Each row is a point on a tangle of strands that fork, close into loops and nearly touch. The rows are in no order.
(in the rows, 128 means zero)
Points whose rows are less than 89.2 apart are linked; no others are.
Q283: [141  74 139 116 168 109 101 128 132 149  96  67 140 120 147  55 120 114
 170  92]
Q289: [142 158 160 139 105 150 194 183 116 177 169 149 171 120 111 115 111  76
 115  97]
Q384: [140 130  63  97 139 100 153  90 122 152  53 107 128 107 136 183 165  73
 130 150]
Q271: [110 159 154  93 146 136 141  90 154 116 134 159 172 160  86 150 165 123
  95 102]
Q21: [115 146 134 124 141  67 108  92 104 122 160 148  74 111 112 160  73 145
 124 150]
Q647: [142 137 114 105 157  63 160  62 122 138 133 138 111  70 108 143 103 171
 112 179]
Q113: [140 133  68 129 151  95 118 117 182 148 151 178 135 127  95 134 162  97
 164 103]
Q690: [100 174 124 169 126 150 108 123 124 147 121 156 113 192 117 157 127 100
 110 138]
Q121: [149 127  96 129 186  66 138 100  95  98  91 150  75  63 103 157 116  97
  80 150]
Q921: [145 127  46 111 115  73 130 100 123 167  68 133 113 107 127 181 143  90
 146 139]
Q452: [149 146 124  86 144 161  86 118 123 136 142  87 176  82 152 167 126  96
 125 141]
Q122: [111  99 136 108 120 223 167 160 104 134 131 123  93 140 147  82 136 131
 162 160]
Q15: [166 148 115 196 116 141  93 146 120 122  74  98 125 137  99 159 145  91
 105 129]
Q943: [123 155 157 196 133 101 131 107 105 123  88 124  87 142 129 149  35 139
 112 167]
Q635: [104 154 175 188 176 114 167  85 116 123 152 133  90 134 166 154  73 151
 108 161]
Q751: [108  77 115  87 168 128  77 159 119 137 104 132 113 116 115  97  98  94
 154  63]
Q488: [128  89  84  27 148 148 121 159 133 140  78  97 159  95 142 112 121 133
 154 113]
Q72: [106 149 147 137  82 147  92 166 107 135 140 150 130 136 138 149  95 126
 149 149]
Q410: [ 96 107 175  87 173 122 119 127 112 159 114 108 130 167 113  47 117 131
 183 121]
Q862: [114 145 175 158 172 141 185 108 106 118  85 139 111 102 132 151  49 173
 102 174]
Q623: [139 144  89 128 178 102 147 107 184 143 123 169 128 125 107 147 182  59
 150  78]
Q721: [126 138 144 144  88 187 122 210  97 125 170 131 104  98 140 124 102 105
 165 140]
Q262: [138 132  93  78 130 104 105  94 132 130 157 119 145  92 129 168 155 120
 128 122]
Q984: [130 152 132 157  75 105 138 164 119 107 133 165 146 169 197 140 112 172
 157 151]
Q368: [125 151 174 134 133 124 146  97 110  78 124 114 166 137 107 144 161 143
  60 180]
Q297: [148 169 142 189  97 153 164 168 140 125  97 119 162 167  91 125 157 114
 101 142]
Q897: [120 144  94 121  83  95  95 119 103 158  91 131 100 134 120 167  97 163
 152 154]
Q854: [144 119 101 132 167  84 119  98  88  97  78 114  93  84 125 172 137  80
  78 145]
Q103: [142 142  98 188 166  61 128  88 121 101 103 124  51 130 105 146 111 142
  77 133]
Q91: [147  98 172  83 167 165 138 146 132 123 139  51 142 117 133  41 126 122
 169 130]
Q810: [179 135  68  58 128 138 135 127 138  82 164 114  67  60 138 154 168 122
 158 140]
Q791: [ 95  79 148 138 114 115 132 150 147 146 115 130 160 185 131  57 111 150
 141 113]
Q548: [123 126 112 109 181 142 133 102 158 165 103 131 154 129 132 135 163 105
 137  74]
Q520: [101  73 114  88 143 185 160 131 109 138 119 114  79 160 119  73 142 139
 163 135]
Q559: [144 161 142 191  98 148 176 185 145 146  97 149 161 175  91  96 123  95
  99 110]
Q803: [146 109 149 127  73 143 170 214 110 141 174 125 155  92 125  84  94 108
 127 106]
Q540: [120 101 117  98 189  74 133 116 169 156 142 151 126 136 104  61 147 124
 170  70]
Q990: [117 107 137 172 148 165 113 178 128 199 133 115 129 138 112  80  90  85
 163 111]
Q610: [141 136 120 104 159  88 165  60 104 128  99 123 123  86 112 148 125 174
  79 184]
Q717: [141 137 148 144  66 127 110 147 116  96 132  94 106 100 160 154  99 177
 165 150]
Q199: [151 129 121 137 133  99 123 101 119  81  79  88 156 131 101 153 184 140
  73 145]
Q218: [141 129 109 174 197 114 140  83 102 116 114  83  85  89 162 168 168 112
  93 156]
Q41: [ 93 107 152 156 148 150 116 168 127 182 124 140 138 178 111  67  85  98
 159 117]
Q428: [115  93 112 114 153  78 121 126 178 136 149 167 130 151  86  71 132 140
 135  61]
Q330: [130  95  92  36 113 162 124 151 132 130  94  98 165 101 129 109 135 171
 144 132]
Q728: [ 80 105 122 113 159 144 110 142 144 143 184 152 102 150 119 106 138 123
 149  71]
Q974: [132  83 120  89 164 160  92 159 139 132 124  85 146  87 158 102 121 108
 149  82]
Q389: [ 97 171 152 139 152 124 130  86  92 140 145 147 102 145 127 162 111 122
 107 182]
Q901: [134 157 155 138 113 126 126 114  89 149 124  99 128  93 139 159  67 141
 147 202]
Q491: [ 94 141 173 108 148 161 126 130 142 151 117 169 176 165 100 111 121 116
 117  99]
Q63: [175 156 128 202 101 121 102 130 103 128  69  95 110 117 101 157 104 113
 100 166]
Q258: [106  85 113 154 104 134 100 150 157 120 162 126 110 143 149 107 145 159
 125  81]
Q942: [111 179 138 196 142 117 165  89 113 131 116 120  95 186 149 150 124 149
 106 189]
Q412: [118 133  79 124 135 134 124 112 139 178  67 151 132 173  92 148 146 120
 130 110]
Q424: [ 97 159 162 107 111 134 126 127  94 112 182 135 124 125 165 162 119 145
 157 174]
Q792: [161 191 157 159  90 135 207 156  97 157 161 134 163 123 133 153 132  92
 112 161]
Q571: [130  85  79  80 122 180 167 119 126 133 124 138  60 127 115  94 158 147
 148 129]
Q641: [120  89 113  80 185 131 115 137 157 141 125  99 144  86 176 105 138  92
 152  60]
Q168: [165 147  76  55 135 111 134 118 130  95 174 121  94  66 117 148 156 139
 178 178]
Q438: [169 143 109 201 133 171 109 160 132 165  86 103 131 121 106 147 138  68
 126 106]
Q376: [160 126  74 125 137  67 143  78 161 124 129 116 133  77 150 175 175  70
 119 127]
Q688: [101 119 111  66 126 163 133 128 138 139 162 118 145 120 136 132 162 161
 156 124]
Q493: [114 183 164 144 116 121 134 154  74 137 144 171 137 158 159 158  78 111
 160 190]
Q704: [134 147 176 175 114  84 158  88 124 115 131 115 140 128 176 152  76 173
 120 175]
Q640: [131 105  66  37 130 115 121 137 135 149  78 122 158  93 135 143 129 113
 153 103]
Q42: [123 120 102  94  86 116 155 135 161  96 175 164 105 128 114 117 171 180
 146 122]
Q980: [121 146 180 112 114 104 116  86 115  97 182 110 154  88 164 155 105 159
 101 165]
Q19: [ 92 153 112 163  99 135 149 130 155 146 102 176 161 212 141 116 128 141
 103 122]
Q422: [115  84 102  62 181  95 109 144 131 141  93 135 115 102 126  87 109  90
 166  62]
Q136: [126 108 106  82 151 103 101 126 151 136 113 169 147 117  92 127 127 106
 128  56]
Q468: [113 164 157 151 105 105  94 110 115  95 138 166 130 161 119 161 103 115
  73 135]
Q527: [122 138 166 119 129 176 172 164 141 183 153 123 196 117 124  88 121 113
 149 132]
Q643: [107 159 133 146  85  76  82 125 117 101 152 166  92 154 132 162  77 135
 112 124]
Q905: [112 168  97 160 166 111 135  70 112 170 147 129  71 154 125 176 144 121
 135 162]
Q948: [103 157 146 138 177  84 178  84 120 122 142 181  78 120 107 142  68 159
  98 161]
Q572: [149 128 148 161 150 100 115 101 108  69 103  95 126 100 110 146 152 150
  51 154]
Q849: [125 141  93  95 166 142 113 114 106 149  68 134 128 129 111 180 143  59
 133 115]
Q779: [ 73 117 163 113 161 124 133 131 151 154 137 171 149 187 116  75 113 130
 133  85]
Q469: [126  98 194 145 125 130 118 180 136 125 160 133 163 135 114  50  85 100
 133  92]
Q79: [130 124 164 123 120 149 126 111 173 130 115 130 206 131 118 112 145 147
  96  88]
Q46: [129 139  81 125 150 120 130 122 133 132  47 133 127 175  81 158 178 111
 120 105]
Q447: [103 173 141 145 151  72 172  79 117 109 149 178  94 158 113 139 107 145
  79 175]
Q626: [102 163 138 123  96  98 152 102 129 122 148 176 165 183 153 153 142 153
 112 157]
Q939: [141 142 106 120 130 100 109  75 130 134 138 129 135 116 118 173 153 125
 105 133]
Q11: [126 144 136 103  87 116 126  89 132 135 135 112 175 118 142 160 139 170
 116 167]
Q604: [163 136  81  59 138  76 126 105 146 104 172 135 148  62 110 145 153 119
 156 177]
Q816: [128 119 132  93 103 219 150 143 115 111 145 115  91 111 161 118 148 152
 146 150]
Q353: [126 167  90 139 132  75 111 103 139 146 181 167  83 134  98 155 127 124
 155 155]
Q959: [106 157 123 131 164 148 117  95 143 152 167 146 127 157 116 170 165  97
 119 104]
Q178: [161  57  78  89 131 152 123 131 143  93 121 103  77  87 144  95 152 118
 122  75]
Q950: [159  87 147 108  82 165 150 203 118 117 142  94 141  85 105  56  94 118
 130 121]
Q778: [136 100  41 111 111  85 138 117 159 172  81 130 136 102 147 154 159 104
 156 102]
Q546: [133 163  89 162 164  72 130  74 131 154 168 144  68 123 110 161 124 123
 142 160]
Q226: [131 140 164 154  83  90 131 116 122 104 136  98 119 121 171 160  78 178
 154 164]
Q83: [ 97 120 138 179 106 152 121 189 137 136 167 164 133 175 168  98 109 116
 142 114]
Q8: [106 136 182 122 119 156 119 170 133 133 128 177 188 149 107 101  92 100
 117 105]
Q858: [ 86 106 148 109 169 148 115 147 118 189  99 135 137 167 104  70  94 116
 170 115]
Q632: [140 118 151 155 148 149 129 143 149 181  71 128 167 146  95  72 111 110
 127 101]
Q962: [141 138 140 197 181 123 130  87 107 118 116  83  85 100 145 159 134 140
  89 159]
Q496: [129 133 162 130 117 147 200 187 117 180 164 146 188 130 125  84 110  96
 144 120]
Q594: [123 159 142 116 123 170 135 114 125 153  98 130 180 148 103 150 147 122
 121 158]
Q890: [115 142 109 111 130 101 139 112 187 139 163 193 153 161  76 120 155 132
 122  91]
Q372: [115 159 121  96 139 116 157  68 106 148 119 135 141 150  97 161 159 142
 106 188]
Q192: [ 99 185 157 154 136 121 142 114  85 130 134 170 118 180 150 159  97 112
 120 193]
Q763: [149  78 192 131 117 177 153 136 124  78 161  97 118 145 142  44 124  93
 132 123]
Q264: [140 114 135 178  71 172 126 162 133 104 137 112  74 121 180 123 130 171
 151 122]
Q350: [140  82 107 145  77 171 127 138 133 107 116 113  68 117 153 104 142 176
 133 114]
Q896: [151 173 150 115 123 180 150 121 123 159 118 101 193 112 108 151 141 107
 121 178]
Q650: [125  55  78 127 126 138 115 143 129 125 119 123  60 148 113  85 138 139
 147  89]
Q712: [133 155 150 158 141 149 119  76 135 130 163  97 152 124 148 171 173 123
  96 146]
Q216: [100 168 162 115 124 146 115 109  98 136 162 140 145 129 134 166 113 115
 126 176]
Q119: [146 109 150 158  61 145 141 200 133 129 163 130 158 101 142  91 109 132
 132 117]
Q786: [130 166 171 159  90 104 114 124 107 106 133 157 152 145 149 156  92 133
 105 165]
Q406: [142 162 129 199  80 101 125  95 141 137  96 113 126 160 155 155 112 165
 109 160]
Q211: [131 186 162 205 139 133 181 133  97 125 120 104 114 155 132 138 129 125
 113 210]
Q645: [135 109  62 111  99  92 102 134 142 143 126 145 114 115 113 145 145 144
 147 102]
Q848: [142  54 140 147 120 150  93 159 137 107 136  77 121 116 131  61 119 126
 135  91]
Q689: [126  53  94 125 163  88 119 122 152 144 129  97  98 148 129  68 148 131
 166  69]
Q964: [129 154 123 174 162 138 128  94 136 112 134  92 125 161 126 166 200 119
  96 128]
Q416: [144 136 142 138  67 126 109 110 147 130 124 114 183 116 142 151 131 160
 102 141]
Q188: [158 155 152 193 118 117 147 118 113 102  92  77 136 124 116 137 147 153
  85 189]
Q730: [123 159  97 170  99  89 111  93 158 136 145 143 112 166 131 155 138 143
 101 115]
Q252: [119  91 136  99  81 157 170 143 119  74 132 180  98 154 154  93 143 162
 117 122]
Q933: [134 159 153 152  94 138 150 186 112 133 165 179 181 147 168 129 116 115
 146 148]
Q968: [159 193 154 193 104 134 199 150  99 145 133 112 135 143 122 147 141 103
 113 186]
Q776: [119 137 136 187 193 108 141 122 106  92 101  98  75 109 127 142 132 176
  78 151]
Q566: [120  73 162  82 132  97 120 119 134 103 116 104 123 164 103  43 126 152
 145  92]
Q547: [159  61 138 112 152 142  93 148 120 106 100  60 105 120 131  57 116  95
 160  95]
Q630: [144 143 106 125 157  68 107  82 101 125 129 157  82  92  93 162  99 108
 101 149]
Q57: [136 155 170 105 101 136  96 118 114 104 171 104 171  79 146 155 104 132
 108 170]
Q467: [148 114 177 122 156  99 111 121 130 170  97  69 161 138 127  39 118 126
 179 120]
Q826: [136 134  89 135 157  71 120 122 106  80  82 121 104 149  73 156 172 111
  87 139]
Q529: [145  99  63  58 135 122 122 146 147 112 145 123 113  78 132 132 163 116
 162  93]
Q680: [145 182 143 158 102 113 139 185  80 128 149 189 154 166 173 144  86 114
 165 170]
Q90: [100 174 129 174 166 119 162  84 116 118 147 119  88 177 123 152 166 140
  91 175]
Q70: [139 163 167 157 106 172 140 171 128 160 182 137 164 103 116 133 111  76
 123 113]
Q74: [149 152 168 171 139 131 107  77 123 122 170  85 136  79 161 163 127 128
  90 155]
Q443: [125 135 129 112 117 189  78 189 103 141 155 117 126  92 122 135  99 101
 161 130]
Q102: [117 154 141 149  79  85 125 142 123  82 158 159 113 168 188 152 107 171
 146 133]
Q511: [144 139 112 132 133 138  95  98 128 134 103 116 148 120 123 171 153 102
 105 116]
Q677: [142 118 171 143 146 124 153 137 140 191  94  97 176 140 106  45 102 119
 152 122]
Q561: [ 84  90 141  84 110 128 150 152 139 106 151 168 151 167 130  86 136 164
 134 105]
Q309: [105 106 143  81 192  97 124 104 136 166 117 126 131 145 116  63 132 130
 165  84]
Q126: [104 134 131  78  90 136 137 122 128 117 161 128 154 125 149 147 153 179
 142 150]
Q729: [138 147 156 185 141 161 169 168 148 171  89 135 154 172  84  75 121  97
 118 107]
Q38: [169  96 126 155  86 139 104 158 160 157  99 101 195  87 119 100 112 134
 114 101]
Q579: [149 149 174 153 137 168 146 138 162 123  92 119 192 139  94 108 164 123
 102  97]
Q393: [152 129 137 141 145 163  95 128 149 140  95 116 172 108 123 142 139  91
 110  81]
Q235: [164 149 117 183 131 158 136  92 140 156 104  69 156 120 148 163 183 128
 121 156]
Q374: [125  50 108 132 149 137 115 126 131 128 128  86  73 157 127  68 145 124
 158  89]
Q186: [151  80 122  61 161 180 114 158 144  99 129  71 134  86 153  84 130 125
 133  99]
Q532: [118 163 178 160 131 178 123 146 141 138 160 150 167 147 117 137 131  83
 115 115]
Q179: [ 86  80 150 133 153 168 106 160 126 121 170 127  93 157 129  79 125 116
 148  87]
Q156: [135 104 104 166 124 161  78 159 135 177 120 110 136 108 138 129 115 103
 147  99]
Q39: [127 156 172 147 115 105 162  84 111  99 123 132 155 141 139 149 130 158
  77 192]
Q242: [ 97 144 164 166 159  80 170  95 112 108 164 143  99 150 181 157  53 161
 143 157]
Q332: [111 126 138 141  66 120 108 176 124  74 151 172 101 156 169 130 113 159
 131 107]
Q922: [135 160 129 186  59 102 134 138 141 135 110 143 150 168 179 143 102 168
 135 155]
Q509: [129  79 156  71 149 183 134 141 128  98 134  84 127 120 130  61 129 133
 138 113]
Q14: [146 127 130 112 127 173  87 145 138 145 136  98 177  81 144 145 123 105
 136 110]
Q315: [121 110 127 128  95 165  77 162 122 101 158 120 100 100 144 137 127 140
 137 102]
Q343: [135  82  63 114 106 109 114 152 151 120 131 159  76 127  92 100 149 148
 153  94]
Q526: [132  93  92  72 163  76 118 137 159 136 103 168 139 101  98  94 125  98
 155  62]
Q31: [118 101  83 145 147 140  77 141 134 172 104 133 116 123 142 150 126  87
 145  75]
Q982: [139 129 110  80  92 140  70 145 104 137  91 114 158  89 119 156  97 134
 138 147]
Q357: [125 157 176 130  94 156 129 166 100  88 193 129 133 109 180 150 119 135
 158 161]
Q671: [ 98 148 149 128 132  73 158 105 108 105 177 138  79 147 155 160  78 168
 167 163]
Q911: [144 122 141 114  70 148 163 135 118  59 128 191  74 144 174 128 130 163
 123 117]
Q624: [151 179 151 136  99 172 196 147 121 177 134 120 182 120 104 140 142 102
 122 166]
Q256: [123 150 109 118 154  95 160  84 107 113  98 124 116 150  78 150 174 150
  90 181]
Q320: [103 153  93 146 122 142 143 109 152 172  96 156 135 199 108 139 153 141
 121 124]
Q448: [152 114  86  87  97 175 171 107 139 119 131 172  47 111 106 107 149 148
 143 136]
Q280: [132 106  94 139 138 102 125 101 184 156 109 148 150 150 115 116 160 136
 111  63]
Q514: [137  87 195 134 121 142 149 184 119  91 172 113 145 138 128  40 105  99
 147 107]
Q955: [148 122 101  68 113 202 136 124 126 105 140 104  74  92 151 136 156 154
 138 133]
Q100: [158 143 120 186 132 100  92  99  97 130  66 104  82 122 120 164  88 127
 103 160]
Q505: [137 138 151 143 170  91 124  63 113 100 154 131 100  80 122 157 120 137
  58 143]
Q586: [133 100 124  84  89 162  85 179 119 118 105 124 155  93 113 111  98 143
 135 121]
Q316: [154 126  98  71 114 167 102 129 120  83 156 102  68  73 145 158 148 139
 139 114]
Q894: [132 135  93  91  85 110 133 131 130 102 157 147  75 113 106 143 150 173
 159 139]
Q870: [117 141 170 167 145 107 159 109  99 132 104 128 108 126 141 153  23 153
 134 181]
Q335: [128  70 127  75 167 141 125 129 137  93 153 117  87 122 106  70 145 120
 137  69]
Q772: [149  72  66  67 153 126 150 146 159 107 131 112  97  85 140  92 164 107
 162  85]
Q45: [125 136 158 144 162 118 175  73 112 124  90 112 118  92 129 146  93 189
  87 181]
Q234: [152 146 112 180 110 144 107 102 136 172 120  85 140 110 158 168 145 133
 137 150]
Q780: [138 146 113 117 135  90  84  98 138 109 167 171 124 123  81 170 137  88
  91  92]
Q991: [112  97 135 107 126 145 121 123 161 154 121 124 183 134 131  99 137 156
 130  97]
Q824: [156 167 166 143  84 120 144 125  96 145 124 110 159  94 128 147  85 132
 121 198]
Q142: [131 134  84 110 158 101 114 106 101 120  89 132 101 104 119 188 144  38
 110 126]
Q176: [ 88 128 120 106  96 156 108 166 107 144 131 156 112 148 130 138 115 147
 160 140]
Q453: [140 150 153 151  94 168 145 218  82 102 163 164 101 123 166 125 108 113
 175 145]
Q360: [125  93 130 119 144 136 110 128 149 171  79 122 172 136 114  84 114 132
 134  92]
Q530: [127 117 105  91 176 128 139 112 169 151 105 116 153  90 171 147 157  72
 139  66]
Q118: [155 130  92 156 166  86 138  67 127 119 123  97 101  88 157 179 171  93
  96 137]
Q695: [ 97 107 119 158  98 128 146 147 154 170  98 154 170 197 139  81 111 153
 130 128]
Q436: [127 140  70 123 101 106 104 106 115 176  76 145 115 151 104 170 124 140
 135 144]
Q600: [134 155 109 187 138  85 107  84 113 128  98 124  64 147 118 164  96 134
  93 145]
Q364: [114  86 103 130 117 135  74 155 138 120 149 129  98 118 129 125 134 135
 134  71]
Q830: [113 149 164 172 171  98 140  71 122 104 161 136  87 114 139 152  98 149
  72 144]
Q402: [130 141 131  78 123 130  87 103 117 118 166 107 157  84 139 170 126 130
 115 140]
Q853: [130 120  70 135 123 101  80 125 136 152 129 150 103 124 121 168 136 104
 137  86]
Q304: [112 162 157 155 155 179  98 119 133 137 156 136 143 147 118 163 147  84
 114 107]
Q850: [103 158 159 108 109 129 147  98 134 115 139 167 183 171 121 155 153 133
  93 145]
Q995: [100  88 184  96 139 137  99 154 137 109 143 136 158 135 117  64 102 132
 132  85]
Q835: [119 112  94 129 117  88 116 125 189 132 164 174 138 151  98 107 148 144
 117  72]
Q926: [126 138  81 110 166 115 134 121  98 125  51 119 115 153  87 174 175  83
 129 138]
Q130: [110 162 138 192 164 134 132 117 120  99 144  88 109 178 124 150 189 134
  94 168]
Q414: [110 122 169 164 140 172 108 155 157 154 168 133 164 131 138 102 122 104
 131  86]
Q201: [147 117  89  46 109 167 124 143 132 128 115  73 155  86 158 136 149 174
 146 151]
Q400: [119 123 117 189 188  84 109 155  94  83  92  86  97 100 122 138 140 160
  78 151]
Q753: [127 118 148 134 204 152 121 114 154 173 100 107 153 114 155  94 141  97
 145  72]
Q73: [125 138 147  92  73 130 145 138 106  52 152 169  76 134 148 152 127 163
 141 133]
Q787: [146 133  83  42 120 119 110 113 114 129 125  82 143  75 154 170 134 148
 145 166]
Q396: [134 142 165 140  88 169 138 181 100  72 166 156 106 125 189 136 129 138
 158 139]
Q363: [127 112 132 150  70 128 149 191 126 110 130 168 168 157 179  97 124 167
 144 140]
Q145: [153 128 119 180 127 172 112 169 135 197 121 114 141 107 107 119 105  77
 139  99]
Q193: [147 139 156 168  69 151 141 152 123  83 137 100  73 121 185 152 108 172
 177 140]
Q821: [150  85 144 153  89 139 120 174 153 150 133  99 176 100 121  69 107 136
 128 105]
Q273: [158 129 118 126 138 130 116 116 125  98  57  96 162 120 109 166 170  95
  98 119]
Q957: [133 123  88 111 160 117 161 113 153 151  25 132 145 146 109 137 179 106
 133  84]
Q806: [122 163 133 133 127  77  96  90 121  97 164 177  99 139  90 163 108 108
  75 131]
Q844: [163 183 171 174  79 106 153 150  99 126 129 146 155 125 133 150  87 107
 108 180]
Q392: [113 161 155 124 113  78 165  76 112 113 138 163 141 159 140 155 117 163
  92 180]
Q13: [103 107 141 100 130 189  81 190 103 132 138 134 126 110 108 104  92 100
 156 108]
Q293: [111 158  99 120  95  77 116 122 130 127 165 162  80 143 109 155 116 156
 157 143]
Q883: [142 126 112 174  93 147  79 139 138 156 134 101 130 107 157 154 127 140
 143 119]
Q833: [149 125  64  57 136  90 126 125 153 115 157 124 138  65 139 160 157  89
 157 124]
Q377: [ 92 117 108  69 167 151 138 121 146 167 152 136 145 134 117 114 154 136
 164  98]
Q582: [ 99 159 135 185 111 158 106 163 136 149 141 173 132 184 144 128 100  96
 122 119]
Q838: [129 158  95 140 181 124 137  90 156 133 146 139 116 150 105 169 196  82
 122  95]
Q541: [170 123 131 136  82 139  98 128 154 136  91 104 204  90 122 141 130 142
 100 117]
Q75: [105 130 111 171  83 118 100 132 159 135 154 140 120 157 160 138 129 162
 122 103]
Q521: [ 94 109 127 125 108 189 143 187 103 155 130 137 113 147 144 100 123 144
 175 158]
Q348: [132  72 146  76 132 187 137 114 126  89 135 123  91 131 119  69 127 118
 115 106]
Q163: [129 137 166 144 107 136 154 189 127 128 151 194 208 161 143  99 108 107
 126 120]
Q362: [132  62 153 151 109 178 127 153 132  97 147 100 102 140 141  61 130 125
 130 117]
Q460: [106 150 165 133 115  82 100 115  92 100 155 148  90 126 136 164  53 141
 127 151]
Q101: [145 152  96 164 137  84 124  74 147 125 136 132 106 144 109 165 166 124
  94 127]
Q851: [115 134 162 150 161 110 135 131  94  67 112 104 136 115 103 128 149 167
  60 181]
Q225: [126 101 158 159 174 152 107 127 158 173 135 101 160 125 141  77 125 110
 143  79]
Q885: [ 96  97 151 166 118 177  99 191 128 121 177 136 103 141 148  92 111 111
 145 102]
Q378: [122 117  85 159 181  54 126 138 100  79  95 105  92 120  99 143 168 136
  83 144]
Q915: [141 156 143 165 133 158 141 153 140 113  82  92 170 162  85 133 185 129
 113 131]
Q554: [122 140 148  87 132  76 139  80 118 103 190 118 114  80 136 152 107 178
 128 164]
Q209: [128  75 118 102 123 148 123 132 154  81 176 135  88 115 119  94 160 143
 118  70]
Q2: [144  83 142 102  84 185 118 187 118  97 112 112 131  99 118  74 103 137
 128 130]
Q555: [110  70 100 147 147  92 113 119 163 163 120 115 119 176 127  71 133 146
 143  74]
Q278: [141 132  78 106 155 101 154  92 177 141 134 118 145  88 159 170 181  63
 138  98]
Q345: [135 143 127 128 102 110  88 107  95 148 102 107 115 105 130 167  83 148
 143 171]
Q947: [151  78 130  51 182 138 138 104 139  89 131  87  88 118 127  59 145 108
 143  84]
Q93: [115  97 173 137 119 120 156 157 137 158 115 124 182 172 122  42  98 132
 155 131]
Q977: [122 144 165 103  96 168 162 167 133 145 153 140 212 120 147 115 131 137
 144 154]
Q254: [106  95 123  75  95 145 162 145 137  90 154 166 111 144 118  95 155 166
 128 115]
Q124: [149 139 101  80 138  59 136  76 127 120 167 129 130  67 109 144 125 160
 131 176]
Q116: [116 150 149  84  99  90 161 122  96  69 161 150  77 136 142 153 106 172
 166 164]
Q267: [161 161 146 176 110 154 149 107 132 133 110  81 164 124 124 149 168 136
 103 178]
Q195: [124 137 123  84 143 116  86 112 141 118 147 170 150 118  85 160 131  93
 106  75]
Q552: [140 155 183 182 130  96 185  97 114 100 104 131 144 133 161 139  82 167
  91 190]
Q752: [163  68  88 116 101 176 119 120 132 103 112 110  59  91 150 106 142 144
 114  96]
Q158: [117  87 160 131  89 151 140 191 129 106 143 146 162 139 143  76 115 142
 136 125]
Q961: [106 155 113  89 124 143 141  93 118 168  98 143 161 156  98 161 151 139
 131 160]
Q465: [141 121 138  98 100 170  80 147 122  66 168 105  94  78 151 149 136 142
 122 106]
Q607: [113  93 144  79 165 156  76 172 105 143 101 123 136 112 104  80  81  99
 157  96]
Q65: [130  99  67 106 151  98 152 114 163 175  50 142 142 122 131 130 150  92
 148  79]
Q3: [ 92  71 160  94 124 120 154 142 129 111 119 128 142 191 124  49 129 157
 149 121]
Q220: [118 144 105 138 141  73 140 112 108  83  91 123 115 168  73 138 164 160
  70 167]
Q405: [ 99 179 110 174 146 140 110  99 120 160 149 143  83 181 131 172 136 107
 123 142]
Q578: [ 92 135 113  92 151 123 147 113 167 164 164 171 149 159  96 117 157 140
 145  95]
Q325: [122 136 142 125  80 132  79 149 108 103 144 122 103 112 142 158 102 151
 144 137]
Q935: [116  98  96 139 169 106 136  99 170 186  88 137 137 168 117  91 145 132
 133  70]
Q662: [137 116  80  60 108 119  86 130 116 139  83 127 154  95 119 160 119 123
 135 121]

A fork is a point with three links, a tip a point with one. Leave the first point through the second and follow the links. Name the first fork or tip that comes.
Q118, Q218 -> Q74
Q436, Q897 -> Q468
Q582, Q690 -> Q254
Q428, Q540 -> Q145

A piece is all that can be reached along the links. How many separate loops has the piece of each point below (a circle has one, a figure eight two, a Y none), and how many tips (points with one link)?
Q278 -> loops 0, tips 6
Q635 -> loops 2, tips 6
Q787 -> loops 1, tips 5
Q870 -> loops 6, tips 4

Name the points in between on the shortest way along the links from the first point to the second, in order.
Q264, Q511 -> Q350 Q752 Q178 Q772 Q529 Q833 Q262 Q939
Q453, Q630 -> Q721 Q443 Q13 Q607 Q751 Q422 Q526 Q136 Q195 Q780 Q806 Q468 Q643 Q460 Q21
Q624, Q962 -> Q896 Q594 Q961 Q372 Q256 Q220 Q826 Q378 Q400 Q776
Q850, Q315 -> Q626 Q392 Q39 Q552 Q704 Q226 Q717 Q325
Q145, Q578 -> Q990 Q41 Q858 Q410 Q309 Q540 Q428 Q835 Q890
Q980, Q258 -> Q57 Q402 Q262 Q939 Q101 Q730 Q75
